Each row is a point on a tangle of strands that fork and nearly touch. The rows are in no order.
Two points are linked if the straight distance between their rows is under 43.8. Some points are linked to none.
k268: -33, -50, -47, 45, -3, -21, -16, 61
k471: 35, 84, 49, -6, 4, 50, 20, -27
k282: -42, -91, -52, 9, 36, -80, -20, 15
k694: -21, -62, -15, -22, -10, -36, -7, -14
k430: -11, -49, 11, -62, 5, -64, 9, -75
k342: -14, 2, -20, 60, 29, 6, -6, 57
k975: 4, 47, -25, 73, 32, 35, -15, 81
k393: 0, -29, 22, -66, -40, -32, 16, -70
k60: 17, 46, 38, 3, 10, 32, 20, -18
k718: 40, 95, 49, 11, 36, 51, 22, -16
k612: 15, 48, 28, 20, 26, 34, 15, -2
k3: -20, -81, -23, -70, -6, -74, -19, -54
k263: -34, -93, -49, -12, -6, -59, -27, 12
k808: -26, -77, -13, -27, 65, -92, -5, -50
k932: -1, 2, 24, -10, -2, 3, 15, -27
k630: -4, -29, 11, -37, -31, -11, 9, -34
k20: 19, 69, -21, 67, 35, 48, -15, 84
k750: 3, 30, -9, 46, 13, 33, -8, 51
k248: -4, -41, 16, -72, -8, -61, 18, -87
k568: -44, -57, -50, 67, 53, -60, -6, 59
k285: 33, 65, 13, -6, -44, 71, -7, 19
k273: 36, 91, 47, 28, 59, 43, 22, -11
k675: 15, 24, 38, -46, -54, 18, 20, -52
k921: 26, 45, 14, -17, -64, 63, -6, 7
k534: 26, 49, 41, -41, -64, 39, 19, -46
k121: -23, -15, -36, 60, 6, 4, -12, 68
k903: 22, 55, 7, 26, 0, 55, -5, 33
k644: 2, -34, 22, -78, -40, -49, 14, -84
k621: -5, 11, -5, 35, 7, 26, -4, 30
k22: -7, 21, -22, 65, 22, 23, -9, 67
k144: 46, 89, 19, -1, -18, 75, -6, 21
k247: -7, -33, -4, -48, -80, 7, -6, -16
k592: -36, -60, -39, 38, 32, -45, -8, 34
k454: 26, 46, 29, -30, -61, 51, 10, -21
k312: 12, 11, 39, -53, -49, -3, 26, -71
k907: -27, -46, -22, 26, 23, -29, -3, 20
k516: 26, 66, 48, -6, 3, 37, 24, -35
k401: -18, -66, -12, -41, -15, -46, -7, -33
k958: -22, -31, -15, 31, 19, -13, -2, 23
k689: 34, 84, 4, 49, 44, 58, -5, 51
k79: -8, -62, -6, -77, -38, -56, -6, -66
k98: 1, -8, 25, -26, -17, -2, 18, -39
k896: -6, -35, 6, -47, -55, -9, 0, -30
k362: 45, 95, 25, 13, 14, 69, 3, 19
k588: -5, -3, 15, 7, 5, 7, 9, -6
k832: -41, -53, -44, 57, 37, -46, -8, 52
k982: -12, -14, 1, 29, 13, 3, 3, 16
k979: 5, 35, -31, 53, -12, 49, -24, 83
k133: -30, -32, -38, 55, 10, -11, -11, 61
k17: -19, -81, -22, -66, -25, -62, -17, -45
k240: 8, -5, 33, -63, -43, -17, 27, -78
k222: 31, 81, 15, 41, 43, 56, 2, 32
k95: -14, -67, -5, -61, 12, -74, -3, -67
k552: -40, -95, -57, 1, 6, -67, -27, 24
k257: -28, -73, -31, -15, -11, -44, -14, 4
k340: 40, 97, 33, 35, 62, 56, 10, 18
k92: 33, 84, -9, 55, 36, 59, -15, 71

A fork is a point with three links, a tip a point with one. Leave the first point through the second and follow the links. Name the first fork or tip that comes.
k430 / k95 => k17
k675 / k534 => k362
k718 / k471 => k612
k268 / k133 => k22

Follow the links from the first point to the second, and from the first to the third. Name the last point that the two ways share.
k832 / k98 / k750 => k982
k907 / k22 / k932 => k982
k689 / k121 / k621 => k22

Name the points in between on the shortest way along the links from the first point to the second, in order.
k273 / k516 => k718 > k471
k454 / k393 => k534 > k675 > k312 > k240
k263 / k17 => k257 > k694 > k401
k568 / k750 => k832 > k592 > k907 > k958 > k982 > k621
k958 / k92 => k982 > k621 > k750 > k22 > k975 > k20
k362 / k454 => k144 > k285 > k921
